A landscape with many valleys, sampled at points; each row gives a point and its height.
A ball rolls from a point to the lowest of its 2 nearest points, and stops where none of them is lower. Distance is the straight distance between rows; heights are no part of it.
Z_358: [ 44  -3  49  39 -29   0 -27   8  -9 -18 -11   0 -19 -38  41 -43 -32  27
  11   7   5 -49]  (h 20.0)
Z_628: [-69   2  56 -39 -39  21  -3   0  29 -31 -25 -12  36 -12  14   6 -30  56
 -14   1  44 -46]  (h 38.2)
Z_884: [-36  -9 -23  38   6  27 -14  11  17   8 -30 -21 -27  -7  37 -20 -48  48
 -19 -53 -72 -32]  (h 66.8)
Z_111: [ 13  24 -31  44  72   2 -22   4  34   6 -36 -16   1  45  22 -27 -61 -10
   4 -18 -96  33]  (h 77.4)
Z_260: [  9   8 -19  34  49  23 -21  18   7 -13 -16 -20 -18  28  -6 -27 -46  -6
  42  -6 -61  16]  (h 77.3)
Z_475: [-14 -23 -28 -18  43  -5 -21 -30  23 -12 -46  16  51  40  20  -9 -57 -27
 -13   1 -37  -8]  (h 42.3)
Z_418: [-80   0 -43  -9  -9  23  11   9  23  37  -1  31  21  10   7  -1 -51 -11
  30 -24 -28 -16]  (h 69.6)
Z_579: [-21  21 -35  31  25  17 -20  -5  27  31 -38 -12   2 -10  34 -16 -39  -5
 -13 -49 -65   3]  (h 70.4)
Z_521: [ 47  -5 -35 -41  44 -23 -15 -12 -29  29 -15  23  53  23   0  34  25 -99
  27  42  -8  44]  (h 22.6)
Z_995: [-47 -31  31 -33 -35   5   4  -5  14 -37   6   2   5   2   7  -5 -54  46
   5   2  18 -52]  (h 29.9)
Z_208: [ 80 -15  25  32   0 -11  -8  -6 -20 -15  11 -16 -46 -40   5 -15  23  23
 -26  12 -21 -26]  (h 42.5)
Z_819: [ 27  24  20 -26 -19 -16   1 -15  -2 -16  -9   3  20 -33 -16  14  49  -8
 -16  24  66   4]  (h 56.9)
Z_626: [ 15  -6 -29 -18  16 -24   5 -12  -6  20   3  35  27  -2   4   1   1 -58
  21  28 -14   4]  (h 41.8)
Z_957: [-51  34  -7  10  -5  85   4   9   9   7 -52 -97 -11  12  -6  49  55  15
   2 -66  48  64]  (h 38.5)
Z_885: [ -1  55  12  -2 -21 -53  27   0   3  45  72  32   1 -19  -2  16  86 -37
  -2  21  84  46]  (h 24.4)
Z_839: [ 21  14 -12  -1  42  -3 -39 -27  23   2 -58  -1  27   4  30 -20 -33 -35
 -14 -14 -37  -5]  (h 33.9)
Z_516: [ 50 -41  40 -36  -8 -13   1 -44   7 -30  -7  35  31  13 -36 -21 -42 -17
  31  50  20 -29]  (h 57.8)
Z_591: [-35 -23  10 -23 -55 -53  57 -10  -4  18  62  57   1  18 -13   4   0   8
   2  34  53 -21]  (h 49.4)
Z_164: [-35 -49 -30 -26  21  -2   5 -10   5  -9   8  40  35  49 -11  -6 -68 -26
  32  17 -38 -17]  (h 68.3)
Z_430: [ 53 -26   5 -30   7 -12   6 -11 -44 -43  14 -13  23  18 -60  29  60 -23
 -22  37  69  44]  (h 59.0)
Z_804: [ 43  32 -10   3  26 -25  -8 -15  31  40   3  30   1 -20  32 -12   1 -71
  28  14 -38  10]  (h 36.5)
Z_276: [  39   27  -36  -24   62  -19  -20  -16   12   36  -20   12   24   11
   21   22    6 -106   27   19  -31   50]  (h 28.7)
Z_921: [ 47 -63  46  17  -3 -18  -9 -29  -3 -38   8   3 -17  16   0 -44 -66  26
  -5  24 -38 -47]  (h 22.4)
Z_530: [-52  44  15  -4   1  14  -9   9   1  -3  -2 -48  19   2  -2  41  85  13
 -47 -32  68  43]  (h 28.9)
Z_578: [ 69  30  44 -13 -22 -15 -14 -17   7   2 -16   3  -2 -62  20  -4  39  -8
  -8  22  46  -9]  (h 52.5)
Z_857: [-20  59  -1 -22  -5 -36   1   5  -8  46  27  11  25 -21  11  46  87 -38
 -22  10  93  43]  (h 20.1)
Z_49: [-15  19  12  16  -7  59 -17  35 -11 -43 -21 -51 -20  19 -33  -3   4  48
  23 -22  27   4]  (h 44.0)
Z_915: [ 48  23  53  25  -7  -9 -54 -12  27   2 -42  10  17 -25  59 -54 -61 -17
  26   5  10 -32]  (h 15.6)
Z_526: [ 49 -62  40 -14 -39 -46  60 -47 -18  -8  36  39 -30   5 -44  -7  23  38
 -36  21  13 -22]  (h 75.0)
Z_214: [-12  46 -10  54 -24  19   4  46   7  15  26 -20 -57 -45  23 -21  -1  38
  19 -28 -24   1]  (h 36.6)
Z_642: [ 22  29   3  -5  -8 -38  33   3 -25  41  80  31  -6  18 -32  18  82 -50
  27  39  89  69]  (h 28.2)
Z_59: [  0 -56   6  -4  -2   6  -2  -8   0 -46  15   9  -6  23 -24 -27 -61  23
  19  18 -39 -39]  (h 7.2)
Z_971: [ -2  17  23  65 -39  30  -9  53 -14 -12  15 -24 -58 -29  35 -29 -11  69
   8 -25 -10 -24]  (h 32.8)
Z_734: [-33  27  48 -14 -36  15 -17  -1  21 -15 -40 -28  19 -41  28  12   5  44
 -29 -18  34 -37]  (h 45.1)
Z_874: [ 15 -24 -20  -6  35  29 -31  -5 -16 -48 -41 -32  15  17 -20  -5 -19   9
  -8  -7 -29 -12]  (h 70.7)
Z_460: [-59  18  35  -4  -5 -21   2  -1 -12 -18  21 -27  44  -1 -11  36  79  35
 -79 -17  63  14]  (h 22.0)
Z_797: [ 56 -13 -12  -3  36  28 -24  11 -29 -40 -18 -41 -24   4 -38  -1  12 -10
   9   6 -16  20]  (h 66.4)
Z_561: [ 67  20  58  18 -20 -16 -24 -20  28  17   1  34  -6 -34  37 -49 -34 -11
  41  27  10 -32]  (h 24.6)
Z_913: [ 49 -31  25  -6 -28 -29  55 -32   0  19  50  63 -32   3 -34 -16  14   1
  31  39  -5 -10]  (h 60.2)
Z_605: [-31   8 -39 -11  51  16 -23 -21  41  26 -69  10  69  52  22  -7 -53 -43
   6 -21 -36  20]  (h 47.5)
Z_428: [ 14   6  29  12 -31  -9   3   1   9 -13  11   4 -21 -45  25 -18 -10  45
 -19  -4  13 -49]  (h 28.6)
Z_43: [ 29 -18  34  62 -24  18 -25  39 -16 -19  11 -12 -36 -19  31 -47 -51  47
  24 -11 -28 -41]  (h 27.3)
Z_550: [-43   5 -30  21  20  45 -17  16  18  -1 -30 -28  -3  23  -7 -18 -40   9
  39 -33 -58   5]  (h 74.8)
Z_862: [-73 -38  49 -20 -48 -44  36  -7   3 -26  54  14   1  21 -14  14   0  51
 -48  13  56 -21]  (h 33.8)
Z_834: [ -3  22   7  32   2  68 -37  45  -4 -26 -25 -54 -33  10  -8 -32 -28  32
  66 -18  -8  10]  (h 48.0)
Z_875: [-103  -21   54   10  -18  -32   16    7   -9  -20   66   -8   24   28
  -20   17   28   56  -58   -9   61   -6]  (h 23.6)
Z_505: [ 87 -34  42  40   7 -12  -9 -15 -18 -14   7   6 -37 -11   8 -39 -23  22
   7  24 -38 -29]  (h 34.9)
Z_950: [  4 -17  22  -5 -48 -52  65 -29  16  29  71  76 -32  -3  -9 -11  19  15
  10  22  26 -28]  (h 54.6)
Z_981: [ -1  27 -11 -12 -13 -12  11  17 -10   1  32   0  -4  -4 -18  18  55  -9
   4   6  49  27]  (h 60.6)
Z_977: [  1 -34  36  -7 -23  16 -22  -1   4 -57 -13  -8   0  10 -16 -31 -65  42
  25  16   7 -47]  (h 19.7)
Z_333: [-27  16 -78   5  26   4  11  11   0  57  -5  10   9 -29  19  26  18 -34
 -23 -34 -72  26]  (h 50.1)
Z_602: [-15   6  -6  20 -26 -23  24  14   1 -14  34  -2 -35 -22  -6  -4  16  59
 -35 -11   3 -28]  (h 35.7)
Z_279: [-23   2 -57 -12  23 -20  15  -4  -1  60   7  41  26 -12  24  17  -6 -48
   5  -2 -49   8]  (h 46.4)
Z_610: [ 39  24  25  13  20   9 -52  -7  14 -10 -48 -19   5 -20  33 -31 -25 -11
  12  -4 -14 -13]  (h 25.2)
Z_130: [ 29  12 -34 -58  14   4  -7   4 -34  35 -18  22  58  21 -12  33  19 -89
  51  58  47  45]  (h 16.1)
Z_126: [-36  46 -38   2  13  47  -2  32  25  36 -18 -15 -16   5  -7  -2 -11 -48
  66 -24 -18  49]  (h 48.4)
Z_469: [ -4 -82 -32 -29   9 -33  38 -23 -22  -1  35  48  25  54 -10   6 -47 -22
   4  36 -45 -24]  (h 63.0)
Z_959: [ 87  14  30  14 -12 -27  -5 -17 -11  17  -1  -4 -36 -67  25 -12  47  -2
 -38   6   3 -19]  (h 47.7)
Z_128: [-18  47 -21  21  15  80 -31  40  18  11 -40 -51 -47   7  -5 -10 -22 -19
  74 -42 -15  57]  (h 45.6)
Z_745: [ 30 -36  22 -55  -7   0  -6 -33 -15 -40 -22  20  66  28 -52   6 -19 -30
  24  52  51  -5]  (h 65.1)
Z_721: [-20  19 -45  -4  48  24 -25 -12  21  38 -78 -15  33  18  27   2 -18 -49
 -13 -40 -50  43]  (h 41.3)
Z_807: [-29  36  -2  23 -24  39   0  41   8  -5  -3 -28 -30  -9  -8  -8  10  35
  21 -28   9   9]  (h 40.1)
Z_153: [ 48  31  38  40 -22  21 -44  32  -5  -2 -35 -44 -33 -56  51 -18  12  25
  -6 -20  18 -12]  (h 54.9)
Z_636: [ 71 -56   6 -23  -4 -30  29 -31 -43 -29  12   7   9  11 -68  17  58   9
 -42  33  25  12]  (h 54.0)
Z_204: [ 32 -54 -19 -10  -1 -22  26  -8 -43 -50  16  -2   2  14 -52  21  43  29
 -71   9  -5 -12]  (h 48.1)
Z_896: [-77  43 -56   8 -14  39  17  40  23  64 -11   2   7  -8  -1  13  -2 -19
  43 -33 -11  38]  (h 50.7)
Z_394: [-23 -32 -58  14  35   1  15  14 -10   2  26  11 -15  23 -11   8 -25   0
  -7 -12 -98 -10]  (h 58.2)
Z_93: [-54 -31  45  13  -3 -22  16   3 -20 -59  54 -25  10  29 -43  23  45  63
 -77  -6  48   4]  (h 32.9)
Z_15: [-56 -43   3 -30 -51 -41  41  -5  -1 -18  47  37 -16   1  10  11 -21  28
 -29  15  23 -43]  (h 42.6)
Z_695: [ 57  34  23  27   9 -33 -17 -25  35  39   2  31 -12 -32  54 -43 -26 -35
  28  13 -32 -13]  (h 31.3)
Z_609: [-36  40 -70   2   2  20  12  32  -7  59   4   2   0 -19   7  35  39 -38
   8 -30 -13  48]  (h 53.1)
Z_252: [ 12  44 -13 -58  -1   7 -16  13 -24  25  -9  14  31   5  -4  44  39 -82
  41  33  88  53]  (h 10.2)
Z_30: [-31  26 -21  -3  -9   9  15  22   3   8  25  15   4   0 -17   2   9  -1
  33   9  10   2]  (h 63.5)
Z_563: [-48  14  -7   2  -7  38 -15   4  28   1 -26   3  10   2   7 -20 -52  15
  35 -21 -18 -20]  (h 72.3)
Z_364: [ 23 -10 -22   4   7  -6   9   1 -21 -21  14 -11 -24 -16 -25  13  35  24
 -41  -3 -16 -17]  (h 41.9)
Z_4: [-27  30 -19  13  -2  87 -16  26  12   4 -48 -78 -30   9 -10  23  18   7
  40 -51  16  50]  (h 42.4)
Z_879: [  0 -53 -29  -2   2 -29  42  -6 -25 -16  45  21 -30  10 -23  10   0  21
 -26  11 -46 -31]  (h 48.8)
Z_465: [-37  51  23  -7  10  47  -9  16   7  -6 -22 -78 -16   5  -2  44  65  11
 -16 -54  77  63]  (h 34.1)
Z_434: [ -5  39  46  18 -26  34 -29  22   0  -9 -46 -59 -11 -48  37   8  30  53
 -29 -27  31 -15]  (h 50.4)
Z_363: [ 71 -14  27 -21   0 -24  -8 -41   4  -2 -12  31  19  -3 -16  -8  15 -35
  17  41  17 -14]  (h 49.6)
Z_565: [ 33 -71 -16   3  21 -34  35 -33 -14  -4  33  37 -16  27 -17   0 -24  -5
 -11  22 -78 -28]  (h 55.8)
Z_98: [ 80 -16   0 -15  15  10  -7  -3 -36 -42   0 -28 -10   3 -48  13  42 -17
  -4  31  29  31]  (h 62.7)
Z_166: [-49 -23 -40 -20  -4   6  16  11  -3   2   2  24  28  16 -11   5 -29 -10
  24  10  -8 -14]  (h 66.7)
Z_500: [-22 -28 -39  11   9   9   0   1 -14  -9   1 -10 -23   0  -1 -10 -29  33
 -25 -16 -55 -31]  (h 62.4)
Z_858: [ 10  33 -53   2  65 -16 -14 -11  29  48 -37   6  25   8  39  12 -10 -79
  -6 -14 -69  54]  (h 34.7)
Z_776: [ 71 -70  51  -4 -30 -31  38 -50  -8   0  30  51 -53  -3 -22 -23  -7  25
  -2  23 -23 -35]  (h 67.7)
Z_584: [-23  65 -15 -44  -4   2  -8  28 -10  44  -2   1  29   1  11  58  67 -61
  21   2 104  69]  (h 15.0)
Z_983: [-39  -6   5  10  -8 -18  26  19 -15 -25  32 -16  -8  -2 -16  22  51  61
 -73 -17  23 -11]  (h 40.4)
Z_487: [-91 -11  57 -23 -29 -24  14  -8  -2 -21  16 -11  35   1   8  37  42  49
 -88  -7  54 -24]  (h 10.9)
Z_241: [-55 -45 -58  -7  -4 -15  41  15 -23  12  45  20 -13  15  -7  17 -23  18
 -14  -9 -55 -26]  (h 54.2)
Z_844: [ -6   6 -21  35  48 -10 -17  -7  38  15 -29   4   0  31  53 -28 -78  11
 -22 -27 -84  -5]  (h 74.1)

Where does a ball stop that starts at each point below?
Z_981: Z_59
Z_111: Z_879
Z_776: Z_875
Z_609: Z_915
Z_834: Z_358
Z_896: Z_487
Z_797: Z_358
Z_526: Z_875
Z_605: Z_252

Call two points neighbours if one is among the 2 nearest of the other. Go from one point of each pair to the other, from neighbour to neighbour, staying as low as possible. Name the highest point that can't be avoided.
Z_358, Z_252: Z_609
Z_252, Z_915: Z_605
Z_358, Z_59: Z_153
Z_879, Z_487: Z_164
Z_358, Z_487: Z_983
